Points on a hilly landscape, in no order, each with its height.
A climber steps from a point to whichever of its 2 nearest points has the largest rise for the distance, and stops where none of them is higher. Distance is the straight distance between rows; heights are no part of it.
j_77: [ 87 153 173 141  88  93 143 136 139 152 100 130 150 146 116 160 122 194
 142 127 164 127 150 135 111]  h=51.7
j_723: [137 124  77  67 171 143 135 112 154 128  82 160  57  92 141 168 166 147
 130 129 112 113 125 194  92]  h=51.9
j_747: [113 190 144 117 125  55 135  98 109 154 124 110 115 166 119 172 148 184
 128  65  85 124 170 184 131]  h=7.3
j_868: [175 168 164 115 175 202  86 144 127 131 118 153  95 115 140 180 168 171
  97 117  93 126 120 141 121]  h=44.6
j_579: [103 161 164 192 117 134 103  87 140 128 102 102 100 185 114 149  97 156
  91 135 145 133 154 109 123]  h=29.0
j_407: [110 125 165 136 147 123 112 114  82 138 158 140 128  94 147  91  98 109
 146  81 112 120  77 120 171]  h=12.7
j_882: [160 102 137 148 145  81 155 116 108 121 147  99 113 129 111 121 132  65
 130 133 140 108 111 160 140]  h=44.3
j_149: [159  83 170 151 117 126 151 170 114 137 137 114 177  91 138  82 140 106
 135 133 143  74 117  93 154]  h=57.6
j_541: [118  87  84  62 167 122 147 113  97 107  80 167  91  99 150 127 138 141
 125 124 142 132 140 138  99]  h=59.1
j_59: [152 144 121 146  96 132 164 110 197 114 158 147 144 104 107 102 155  92
 179 177 117 133 102 134 173]  h=39.9
j_124: [ 87 152 192 110 138  87 118 102  90 120 130 127 150 119 155 125 106 161
 163  68  84 129 115 149 140]  h=10.7
j_289: [129 133 102 139 145 141  99 153 121 171 108 112  93  98 171 146 146 166
  82  86 118  54 155 139 146]  h=59.2
j_411: [123 150 141  88 159 144 142 153 169 105  94 172  86  76 140 172 153 130
 137 133 114 154  50 129 138]  h=33.3
j_303: [132 126 105 145 140 146 123 124 159 132 107 130  99  62 139 127 166 124
 134 124  96 151  55  95 185]  h=29.7
j_955: [173 195  96  51 145 148 105 153 156 132 123 170 136 168 113 152 116 174
 160 106 161 158  99 159  94]  h=28.1
j_568: [130 141 109 159  87 146  78 137 101 159 175  88 127 148 154 117  72 127
 128 100 139  92 167 147 127]  h=74.2
j_625: [126 123 136  94 147 136 148 182 153 110  91 161  97 113 137 142 124 123
 133 164 154 166  78  78 111]  h=37.2
j_317: [146 145 120 129 179 128 127 133 135 116  92 165 108  99 143 109 104 145
  99 159 176  76 161 127 128]  h=37.5
j_975: [155 166  91 103 211 121 100 102 120  98 166 143 109 136 119 147 146  95
 110  84 100 158 107 147 147]  h=1.7
j_593: [159 126 104 106 119 150 125 177 136 137 124 159 153 130 116 151 164 139
 101 125 176  99 179 125  81]  h=55.3
j_383: [150 126 113 137 119 110 155 102 138 117 169 136 126  96 114  78 119  86
 182 161 142 105  40 129 199]  h=36.1
j_292: [157 151 165 151 100  92 123 140 100 175 188 115 188 136  93  79 111  98
 138  64 165 117  97 107 177]  h=57.2
j_350: [168 177 130 124 169 116 133 137 145 154 140 211 142  95 111 112 155 103
  95  88 158 100  86  96 184]  h=44.4
j_901: [102 119 174 150 105  99 109 133 118 133 124 101 164 121 154 129 149 148
 133  91  94  35 191 160 124]  h=47.0
j_171: [ 97 110 148 122  74 151 124 141  81 148 171 140 152  93 113 124 124  91
 159  61 143 181  99 100 105]  h=17.2
j_380: [ 65 122 115 129 119 118 120 129 154 105 150 152 121 142 168 167 124 137
 141 124  75  99 166 138  93]  h=55.0
j_529: [170 169 131 126 161 113 105 161 141 144 163 148 182 148 114 103 123 105
 110  91 165 113 115  97 162]  h=50.1
j_299: [111 123 105 151 124 142  94 154 126 112 165 121 162 124 127 150 140  97
 101 139  91 181 163  53 132]  h=30.0
j_703: [121 104 152 127 100  99 112 158  82 146 149  78 191 157 118 165 137 129
 141  94 151 147 149 130  75]  h=55.9
j_831: [105 195 134 126 152  67 123 142 144 132 126  67 102 126 169 193 131 202
 133 131  78 137 157 127 148]  h=75.9
j_840: [ 97  95 171 135 163 111 139  74 136  88  71 139 132 139 128 119 141 133
 129 162 123  95 158 128 116]  h=38.6
j_227: [106  82  80  78 163 109 125 135 104 110  98  84 120 138 157 130 135 149
 130 144 136 146 110 111  86]  h=60.7
j_60: [172 194 138 121 180 109 117 100  81 122 144 158 130 136  71 134 137 114
 112  65 132 181 119 128 156]  h=3.6
j_919: [200 166 135 123 176 145 115  99  83 126 102 106 113 150 102  98  98 157
 133 124 170 150  95 147 160]  h=16.5
j_30: [149 207 134 135 153 155  91 129 134 140 115 147 132 111 141 176 164 189
  87  95  66 126 167 119 161]  h=39.6
j_435: [139  96 122 151  69 191 142 124 113 147 158 133 133 105 103  83  85  83
 112 176 115 174 167  88 136]  h=25.7
j_110: [ 74 102 135 189  68  92 140 116 152 161 101 117 165 122 113 129 120 142
 130 151 146 137 145  85 131]  h=47.9
j_908: [122 165 101 116 123 108 122 149 155 113 142  67 106 146 170 190 128 165
 176 180  90 157 167 147 107]  h=67.1
j_762: [119 118 175 113 136  96 144 117 143 103 103 146 160 134 134 146 165 146
 153 119 125  64 176 173 101]  h=42.8
j_356: [130 191 116 157 144 120  75 115 130 121 145 117 127 124 137 130 126 162
  89  85  71  99 207 132 173]  h=35.9
j_245: [ 92 137 141 175 130 112 105  66 110 129  96 160 124 167  91 117  86 130
  96 126 183 110 161 116 125]  h=31.7
j_333: [106  79 128 147  91  98 140 147 123 133 140 146 167 119 122  99  67  76
 116 183 154 118 187  72 113]  h=54.6
j_978: [135 177 141  39 197 138 111 128 152 132  84 154  94 111 152 174 164 185
 147 131 115 111 111 185 107]  h=44.8
j_991: [149 159 134 128 190 128 107 124 132 137  98 120 115 178 124 134  96 144
 117 134 198 147  58 109 141]  h=20.3
j_632: [139  66  99  89 103 157 175 150 103 114 118  71 129  88 139 129 154 135
 131 156  74 181 134 131  99]  h=53.5
j_781: [ 74 160 143 135 122  86 112 140 153 130 129 102 126 178 168 144 100 165
 139 116 104  61 198 149 102]  h=50.8
j_45: [133 175 106  99 153 134 101 132 171 128 137 165 131 195 111 127 119 139
 141 111 184 145  55 139 122]  h=23.9
j_962: [175 136 186 141 151  86 139 147  77 144 137 115 170 107 117  83 105 105
 157 132 163  94 100  94 202]  h=68.6
j_785: [169  64  95 121  96 131 176 126 112 143 118  87 141 127  88  86 168 103
 156 150 161 131  70 138 139]  h=39.2
j_253: [ 80 104  96 123 127 132 170 112 178 113 110 192  85  81 160 121 123 111
 126 153  93 103 119 124 147]  h=47.5
j_278: [131  81  75 108  77 161 159 124 137 135 146 103 122 138 128 134 153 123
 126 158 106 143 162 158 100]  h=57.8
j_476: [173 145  99  54 138 159 140 141 142 105  95 167 149 123  96 103 137 160
 179 133 159 167  73 158 114]  h=33.4
j_89: [ 66 129  88 132  97 160 142 120 162 117 148 165  76  95 167 163 131 143
 130 137  56 145 138 134 111]  h=51.1
j_371: [166  56 102 100 101 183 190 148 129 119 138  99 101 141 102  82 154  84
 128 157 118 177  55 128 118]  h=43.9
j_695: [117  88  97 142 101 132 100 135  98 160 151 170 176 129  89  81  97  73
 103 147 182 106 156  44 119]  h=49.1
j_129: [155 180 158 115 163  67 135 105 126 127 146 117 142 168  89 153 162 139
 106  71 114 149 135 176 136]  h=5.5
j_559: [136  82  81 150  65 132 181 113 122 168 159 110 117  75  97  65  84  69
 119 208 102 144 128  99 177]  h=23.8
j_494: [142 149 152  56 153 141 130 139 138 117  63 130 146 139 123 146 158 222
 172 132 127 145  85 148 112]  h=38.7
j_231: [125 157 104 134 164 106 115  95 125 131 120 215 102 128 102 128 126  97
 100 101 161 101 106 124 157]  h=40.0
j_517: [114  72 171 183 121  77 141 141 135 111 156  49 100 141 140 142 128  59
 120 155 129  95 129 152 123]  h=50.2
j_285: [107  92 160 194  95 153 133  95 120 142  80  68  78 141 146 150 135 175
  97 136 129 115 144 142 108]  h=26.6
j_173: [105  78 123 140 112 160  89 113 104 102 168 100 171 124 124  92  95  80
 117 162  71 168 174  92 124]  h=27.7
j_279: [128 160 124 175 125 135  94 104 139 128 149 127 164 104 131 118 125 123
 113 129  87 154 165  84 186]  h=32.7
j_34: [161 154  86 150 121 153 104 174 136 148 169 113 121 102 175 134 119 137
 124 124 130  88 156 146 142]  h=66.0
j_548: [121 137 143 136 115 179 106 138  96 116 173 130 117 133 163 126  91 123
 135  81 134 174  87 113 120]  h=15.0
j_816: [149  81  96  66 116 168 177 167 133  85 120 136 104 103 131 119 144 107
 136 167  90 186  86 144 106]  h=48.8
j_162: [164 193 110 118 149 132 107  99 164 114 129 122 148 143 123 108 141 165
 151 109 107 149  97 168 171]  h=10.1
j_492: [162 144 119 108 129 158 117 149 141 128 135 102 178 134 143 108 156 173
 165 117 130 151 116 122 154]  h=7.8
j_444: [168  94 107 133  96 106 159 102  89 138 160  93 141 130  71 105 115  54
 153 158 171 153 105 144 135]  h=39.3
j_375: [152 126 141  98 127 133 118 177 121 120 130 102 197 173 122 168 173 147
 141 136 127 129 177 118  77]  h=61.0
j_814: [109 121 171 171 133 110 138  69 107 129  70 138 126 130 113  83  95 139
 131 145 155 109 120 108 163]  h=34.8
j_619: [101  91 152 142 112 188 142 106 144 108 122 180 100 143 118 129 157 106
 111 116  96 136  84 121  95]  h=20.6
j_569: [ 66 178 157 117 100  72 108  87 116 143 149 141 176 169 109 140 117 163
 145  44  98 132 145 157 124]  h=9.1
j_426: [109 115 138 158 136 110 150 158 159 116 104 145 105 118 136 132  85  95
  87 202 156 130 158  66 119]  h=47.7
j_719: [129 145 139 150 197 107 114  93 101 116 106 175  83 123 137 107 102 113
 101 105 146  57 154 148 142]  h=36.0
j_268: [125  58 173 147  99 178 150 117 102 125 119 160 130 121 134  88 140  94
 103 127 116 105 136 132 100]  h=22.3
j_200: [122 135  84 139 133  88 170 108 172 111 114 138 112  75 131 104 130 120
 150 182 107 138 131 129 174]  h=43.8
j_662: [141  95  81 134 110 135 124 143 121 159 126 143 135 129 100 114 128  98
 105 109 171 122 127 101 118]  h=49.5
j_907: [ 87 110 145 135 100 122 114 146 130 108 165 161 174 133 141 118  90  95
 135 131 133  97 186 125  91]  h=60.4
j_403: [108 103 143 150  69  95 143 144 108 157 120  70 146 134 124 141 105 133
 145 113 179 115 166 166  92]  h=56.0
j_714: [143 116 144 110 158 167 149 157 150  99  81 162  83 127 159 135  98 135
  90 196 158 136 149 107  88]  h=41.9
j_583: [186 153 119 125 164 167 115  77 139 122 106 146 105 150  88  92 158 126
 125 136 138 118  72 154 174]  h=13.1
j_739: [ 78  89 125 140  67 179 134 104 119 154 148 183 127 115  93  96 157  89
 127  86 144 150  78  93 111]  h=18.9
j_148: [102  74 132 145  95  74 149 141 148 113 133  34 137 147 152 125 111 109
 134 186 120 142 150 124 112]  h=56.3
j_121: [104 145 103 113 162 124 122 119 117 122 121 110  75 166 145 173 120 166
 146 113 131 164 101 149  97]  h=70.8
j_565: [160 154 149 130 172 171 105 177 153 145 111 153 130 139 133 168 176 142
  80 125 148  86 136 138 115]  h=49.7
j_586: [ 88 120 120 157  62 109 132 147 138 133 157  55 139 160 136 183 127 129
 156 166 102 165 166 135  89]  h=61.1
j_177: [104  87 143 149  98 117  77 162 103 114 195  82 143 129 167 113  76  64
 126 119 113  98 170 144 100]  h=66.3
j_484: [118  53 171 149 112 167 156 119  91 121 105  74  92 123 148 103 127 125
 104 154 110 128 119 139  99]  h=24.4
j_722: [115 122  53 109 103 143 153 124 166 123 122 112  93 159 115 158 141 151
 146 142 136 183  99 132  90]  h=63.9

Call two points neighbours if one is among the 2 nearest of the other. Go from one point of each pair to the other, from neighbour to neighbour, staying as high as possible. Name the lowest point that can't be avoided.
j_962, j_568 => j_719
j_121, j_831 => j_785
j_375, j_403 => j_703

Write out the way that a climber takes from each point below.
j_411 => j_625 > j_714 > j_426 > j_333 > j_907 > j_177 > j_568
j_739 => j_619 > j_268 > j_484 > j_285 > j_579 > j_245 > j_814 > j_840 > j_762 > j_901 > j_781 > j_380
j_60 => j_129 > j_747 > j_569 > j_124 > j_407 > j_548 > j_171 > j_739 > j_619 > j_268 > j_484 > j_285 > j_579 > j_245 > j_814 > j_840 > j_762 > j_901 > j_781 > j_380
